Points on a hilly landscape, in no order, each with its height.
From any point a climber steps to the highest of the 2 points nearest to it. It stops when none of these is higher. Distance is the straight distance between rows; heights are no part of it.
kitas: [109 174 104 111 131 137 153 132 121 109 152 125 108 130 145 121 148 102
 156 124 143 112  68 111 133 149  87 172 109 106 135 106]  height 591
rolar: [181 158  81 110 108 115 187 169 109 111 172  89 103 116 126 209 120 126
 133 173  96 149 121  53 137 111 110 120 144 160 158 143]  height 186
Nura: [186  97 149 145 116  90 160 107 165 162 110  95 146  96 142 191 125 169
 118 178 109 138 175 126 141  89 105  69 138 157 126 148]  height 272
mepu: [176 166 101 101 106 128 203 155 142 122 140 111  83 104 142 165 130 113
 155 177 103 143  87 108 153 113  76 154 118  95 146 117]  height 458
pid: [146 121 141 127 125 103 127 133 152 123 118 118 122 131 148 161 119 114
 118 125 109 134 109 133 135 133 115 125 116 104 121 118]  height 171
kesu: [162 134 120 102 122 124 153 152 140 117 141 126 105 117 132 139  98 113
 116 130 100 146 109 139 140 130 121 142 121 108 137 127]  height 137
Fer: [103  99 153 131 165 135  62 106 115 132 136 151 144 155 127  94 108 127
 121  84 123 128 170 132 126 135 178  86 150 118 146 139]  height 687
Kis: [108 135 151 131 130 133 121 123 148 128 116 140 113 134 132 102 146 120
 127 113 157 114  84 173 128 147 121 148 107 111 109 119]  height 450
kufi: [195 141 121  96 127 122 181 157 135 124 137 135  86 107 111 137  81 143
 123 159  89 150 139 145 133 109 121 133 133 135 150 148]  height 101
Lir: [115 142 128  63 173 171 123 130 112  99 161 174  77 136 122  45  88  90
 159 109 119 148 149 158 170 143 159 179 122  94 172 153]  height 640
Pigof: [102 155 142 142 182 161  94  88 152 132 147 159  95 118 127  65 180 131
 162 144 176 120 119 164 119 126 113 141 108 133 151 123]  height 601
darus: [158 166  99 112 103 133 208 148 146 122 126  91 101 103 150 173 160  93
 184 180 123 123  74 110 158 133  60 151 108  91 137  91]  height 504
zon: [ 65 118 116 151 150 137  67 122  89 124 152 152 155 164 123  84 168 147
 105  94 185 106 139  91  94 133 162 121 145 169 125 141]  height 201
Zugot: [166 129 140 160 162 126 153  95 160 157 119 128 152  80 119 145 169 182
 157 204 136 131 148 144  97  81  89 106 150 207 140 135]  height 308
Dapot: [155  72 176 169 100 106 119 101 172 152  79 129 153  94 100 149 129 164
  89 171 119 133 161 198 111 100 134 102 120 161  88 116]  height 454
Bokap: [163  99 127 153  95  91 126 147 118 137 133  96 156 130 134 203 108 133
  90 120  89 144 166  74 130 112 124  73 139 124 107 125]  height 248
Femo: [137 138 128  61 180 166 129 130 124 114 150 169  74 135 129  82  83  82
 144 123  87 155 154 133 183 141 144 154 128  85 187 145]  height 703
sode: [170 126 123 144 105 100 148 152 126 131 135  89 144 115 134 206 125 136
 116 152 100 138 142  78 122 111 110  92 142 141 126 129]  height 238
Mape: [ 94 104  89 115  99 118  94 160  43  96 156 142 182 167 102 129  84 130
  84  65  99 125 174  58 112 151 179 109 159 149 118 142]  height 674
Dipul: [184 122 115  52 137 144 173 157 113 120 131 152  81 115  92  86  29 127
 146 137  66 169 165 169 164 121 173 147 156 120 161 153]  height 40
Puv: [190  96 152 119 105  93 162 139 154 151 116  95 120 132 168 212 100 123
 113 155  76 149 170  80 179  95 122  67 142 102 143 135]  height 314
rol: [197 139  98  72 123 131 188 168 108 122 150 137  80  97  93 118  56 147
 126 145  77 165 161 150 138 105 145 146 149 147 154 168]  height 72
moni: [ 72 116 115 103 113 114 100 145  74 100 150 150 168 202 167 149 118  96
  91  75 129 107 135  30 168 160 151  95 145 103 142 125]  height 722
vagos: [116  91 103 111 100 126  92 163  48 112 135 128 166 158  98 119  56 131
  99  57  77 141 184  89 118 147 200  98 169 123 121 136]  height 798
bado: [104 102 144 150 151 134  70 108 117 131 149 144 167 143 121 123 136 134
 113 104 119 123 175  92 116 128 147  75 143 140 134 134]  height 625
viv: [ 79 128 141 165 134 128  94  77 152 150 110  84 160 124 168 154 213 116
 179 156 177  91  97  88 128 148 103 118 123 128 110  94]  height 644
kevap: [ 95 115 170 135 145 114  97 112 146 137 111 145 131 158 159 109 141 111
 122  93 154 113  96 149 147 149 133 135 114  94 118 127]  height 497
dar: [175 109 156 149 134 103 161  93 159 163 112 117 159  87 136 165 145 182
 132 192 120 135 169 141 117  88  97  75 149 193 136 147]  height 291
nudi: [ 75 128 136 127 173 139  88 112 118 129 125 166 103 180 137  36 143 123
 129  90 212 111 117 166 139 132 163 141 122 113 129 145]  height 597
Kaz: [ 77  97 171 138 142 121  82  82 152 155 106 119 151 151 181 141 168 109
 126 118 164 109 111 109 162 147 127 109 119  89 113 113]  height 536
Livug: [ 76  83 165 125 176 141  53  97 115 131 126 153 148 193 152  72 115 118
 131  64 147 120 175 120 161 134 182  82 147  90 158 137]  height 641
vimep: [ 81 130 130  97 166 143  96 118  94 116 141 165 100 180 141  33 112 108
 137  79 193 117 116 148 157 141 171 164 135 109 143 160]  height 643
zati: [129 156 129 164  88 130 162 124 171 140  82  82 128 102 128 158 173 134
 157 166 152 110  82 159 109 137  86 161  96 127  91  87]  height 596
Vip: [ 75 119  96 158 139 135  74 131  66 108 171 157 181 154 109 117 157 151
  92  89 150 113 154  61  71 125 155 113 157 191 123 137]  height 227
gipo: [143 140 147 144  80 137 185 116 190 125  82 102 111  91 124 143 157 135
 138 197 138 121  98 202 129 111  83 152  77 121  98  86]  height 537
bava: [127 133 140 144 145 135 102 122 138 130 133 147 120 113 108 104 134 143
 119 122 135 124 115 161 101 128 129 139 122 140 115 133]  height 401
Fita: [197  96 152 119  99  93 165 141 151 147 110 111 132 120 142 187  88 152
 105 154  84 150 170 123 159  90 122  69 138 129 136 143]  height 284
zeme: [ 92 147 122  85 178 159 113 122 107 106 156 174  83 162 144  39 115  92
 147  94 164 126 125 151 168 147 150 176 111  92 156 149]  height 696
gup: [110 172 124 155  65 134 186 144 159 133  74  96 125 119 125 150 169 124
 143 142 155 117  65 159 119 146  76 175  77 100  77  82]  height 653
Nuvok: [153 152 136 121 164 157 138 100 164 135 145 138  93  85 132  98 158 148
 170 185 132 127 130 177 119 114  82 122 113 157 157 126]  height 342
vafi: [121 130 159 165 112 128 123  96 180 151  83 108 140  99 125 141 178 142
 129 166 151 109 100 171 108 135 108 142 100 137  94  98]  height 543
zam: [134  63 172 164 109 119  99 119 138 158  81 145 172 119  64 105 108 163
  89 118 115 141 170 212  79 113 174 102 139 158  81 133]  height 368
Pir: [ 93 143 145 130 182 153  88  88 134 124 143 166  86 151 120  29 163 134
 149 109 193 116 126 177 130 125 150 143 116 120 147 136]  height 562
ramu: [133 101 146 130 106 111 110 142 128 126 100 132 135 144 116 125  78 123
  92  78 101 132 123 165 120 142 171 126 133  98  95 129]  height 453
muno: [106  94 113 103 104 109 104 159  74 119 113 129 148 177 125 116  62 121
  88  45  99 133 134 112 135 156 191 116 162  98 104 138]  height 642
masen: [ 75 140 144 151 165 144  92  76 159 142 127 111 130 137 171 122 215 110
 189 155 190  98  94 105 135 147 104 127 123 121 138  99]  height 669
ruv: [ 81 118  98  95 117 118 101 157  69  90 160 148 155 183 140 129  96 111
  94  70 119 119 133  57 147 157 180 127 149 134 139 143]  height 621
Povu: [132 157 138 138  95 156 173 124 177 119 100 133 101  94 121 104 144 129
 134 157 146 121  89 205 113 122  81 161  77 109 104  91]  height 485
bom: [ 87  93 160  88 172 145  72 107 105 116 109 155 125 191 158  69  76  96
 140  71 123 139 158 138 176 148 194 117 150  81 167 141]  height 705
rir: [ 86 182  85 136 127 141 130 147 103 109 156 126 121 126 117 102 147 141
 129 112 170 110  83 108  92 148 125 187 115 161 127 133]  height 592
dup: [ 66 120 148 130 168 129  82  97 134 137 119 155 115 193 169  59 158 106
 130  95 225  96 100 138 152 137 137 134 118  82 137 145]  height 557
koli: [ 91 106 148 140 125 103  89 103 135 129 127 115 159 152 169 156 146 110
 116 103 134 120 124  79 144 151 128  98 121 103 118 118]  height 581
rubo: [153 174 119 108 148 166 170 112 156 124 150 125  87  83 136 101 162 129
 180 187 131 113 115 159 119 111  65 152 102 137 152 118]  height 364
dokiv: [ 76 130 144 170 108 118 116  89 159 165  79  81 164 127 159 160 201 105
 171 146 184  80  71 100 133 162 104 143 115 115  84  88]  height 620
rim: [157 150  88 106 108 114 151 185  98 110 161 117 107 130 120 184  97 110
 112 129  85 156 115  67 132 127 131 137 140 134 149 140]  height 152
Difef: [156 128 107 173 128 116 134 130 127 144 127 116 164  94  96 162 130 164
 105 141 112 149 147 116  83 101 115 112 145 180 117 141]  height 326
Zukos: [124 153 102 108 147 148 118 146  92 102 166 149 112 107  92  77  96 132
 125 100 121 136 138 150 101 138 164 184 136 158 130 159]  height 506
pade: [149 121 140 154 144 130 115 124 138 139 125 137 142  98 104 125 126 161
 117 132 119 128 144 157  92 113 126 116 134 170 128 145]  height 363
Goge: [162  99 146 131  82  92 132 153 133 129  93 112 133 127 113 165  83 136
  82 100  92 139 131 158 121 125 156 111 127 107  94 123]  height 378
kan: [106 100 134 111 125 117 105 146 104 127 106 142 141 163 134  95  89 115
 102  59 127 119 115 152 143 155 177 136 145  96 109 137]  height 535
zigid: [151 160 115  54 180 165 139 137 117 114 173 163  73 116 111 103  78 104
 155 155  87 152 164 113 177 132 140 150 143 134 198 164]  height 633
Teb: [155 134 125 148 109 105 140 133 137 130 123  80 132 112 143 192 146 127
 135 152 118 130 103 102 125 131 101 117 126 128 119 115]  height 207
Binop: [ 99 124  84 173 119 131  89 142  62 109 170 148 194 141  95 155 150 153
  90  97 118 128 163  55  67 122 143  97 153 196 115 136]  height 252
Diro: [122 173 111 123 124 140 161 128 142 121 134  97 108 108 158 153 171  91
 186 158 135 112  72 113 140 147  72 155 107 109 136  90]  height 545
dava: [ 98 176 106 129  70 131 188 148 134 129  91 124 119 132 128 124 151 108
 139 102 168 111  39 147 124 151  86 192  81  84  88  95]  height 744
dofol: [164  93 128 159  83  95 121 158 110 135 114 102 173 128 102 174  82 146
  75  99  93 145 168 118 103 108 143  85 144 129  94 137]  height 301
purep: [152  61 176 169 107 108 101  96 151 169  78 141 186  98  91 134 118 169
  82 142 109 133 195 182  97  96 154  75 141 156  91 131]  height 413
Bazus: [202 126 109  87  97 104 208 173 152 125 125 120  66 119 149 173 103 104
 134 169  89 153 114 107 179 102 105 138 122  89 145 119]  height 400
sesok: [116 119 143  86 184 153  89 120 115 115 141 159 105 155 142  93  82  95
 147 100  95 151 165 131 172 146 164 115 144  93 186 136]  height 789
bigi: [146  62 133 165 101 118 102 137 107 150  94 133 182 120  52 114  94 156
  92  96  99 144 175 193  61 110 177 103 158 164  86 144]  height 323
dodon: [153 142 137 153 167 148 140  95 160 147 131 130 122  78 117 115 171 162
 172 201 149 123 133 170 100  95  82 121 132 190 147 129]  height 324
Buk: [142 165 107  88 141 156 156 152 111 106 166 146  87  93  99  83 101 124
 135 129 111 139 128 156 118 131 126 181 111 125 141 150]  height 452
Lufen: [ 98 146 115 159  94 101 158 115 149 142  87  70 157 134 157 190 178  93
 174 140 157  98  56 105 136 159  89 155 112  91  94  81]  height 582
nik: [100 140 156 157 172 147  82  75 169 148 128 123 114 121 150 107 209 128
 170 162 175 105 118 142 122 130 109 119 120 138 133 107]  height 639
rabub: [ 97 174  86 118 145 155 120 157  84  94 174 152 112 108  96  77 129 141
 127 109 157 129 115 121  99 133 151 201 122 164 125 160]  height 548
Mepop: [146 100 175 152 108 119 126  94 183 142  84 128 131  98 116 136 142 154
 106 180 130 125 134 201 117 127 115 122 107 142 104 111]  height 494
kesan: [182 120 134  93 113  98 180 141 151 137 127  96  98 131 166 201 117 104
 135 170  86 149 124  83 178 109 101 101 135  87 148 126]  height 352
sib: [137 118  93 181 115 119 110 142  88 129 148 124 194 119  93 173 129 161
  85 117 101 142 169  78  70 104 120  95 151 189 112 131]  height 287
Dav: [180 146  92 148 106 106 171 161 108 126 151  86 136 116 128 222 126 146
 129 160 101 142 136  57 114  98 102  96 155 174 141 140]  height 211
nudo: [150 174  94  99 122 169 179 144 128 102 151 138  92  80  96  74 126 137
 138 142 118 135 119 176  98 116 100 187  95 133 136 130]  height 412
mava: [ 81 105 123 132 123 108  89 123 103 121 147 128 170 177 166 160 128 112
  91  85 122 110 128  52 149 152 138  92 138 101 128 117]  height 637
vab: [100 190  86 130 111 156 155 144 122 111 141 124 104 118 124 101 160 124
 149 120 162 112  70 115 107 141  88 194  93 123 118 113]  height 638

Call two points neighbours if one is among the 2 nearest of the other. Go from one point of each pair to the other, from neighbour to neighbour, staying as high as possible. Name the lowest point that can't be avoided.
sesok and vab: Pir
zeme and vagos: koli
masen and dava: Lufen
zeme and Fer: Lir
Fer and sesok: Livug
vagos and moni: ruv

Where does a climber stop that starts at each point below?
bigi: dava
rol: vagos
zam: dava
Fita: vab
Buk: vab
Dipul: vagos
rim: vagos
dofol: vagos
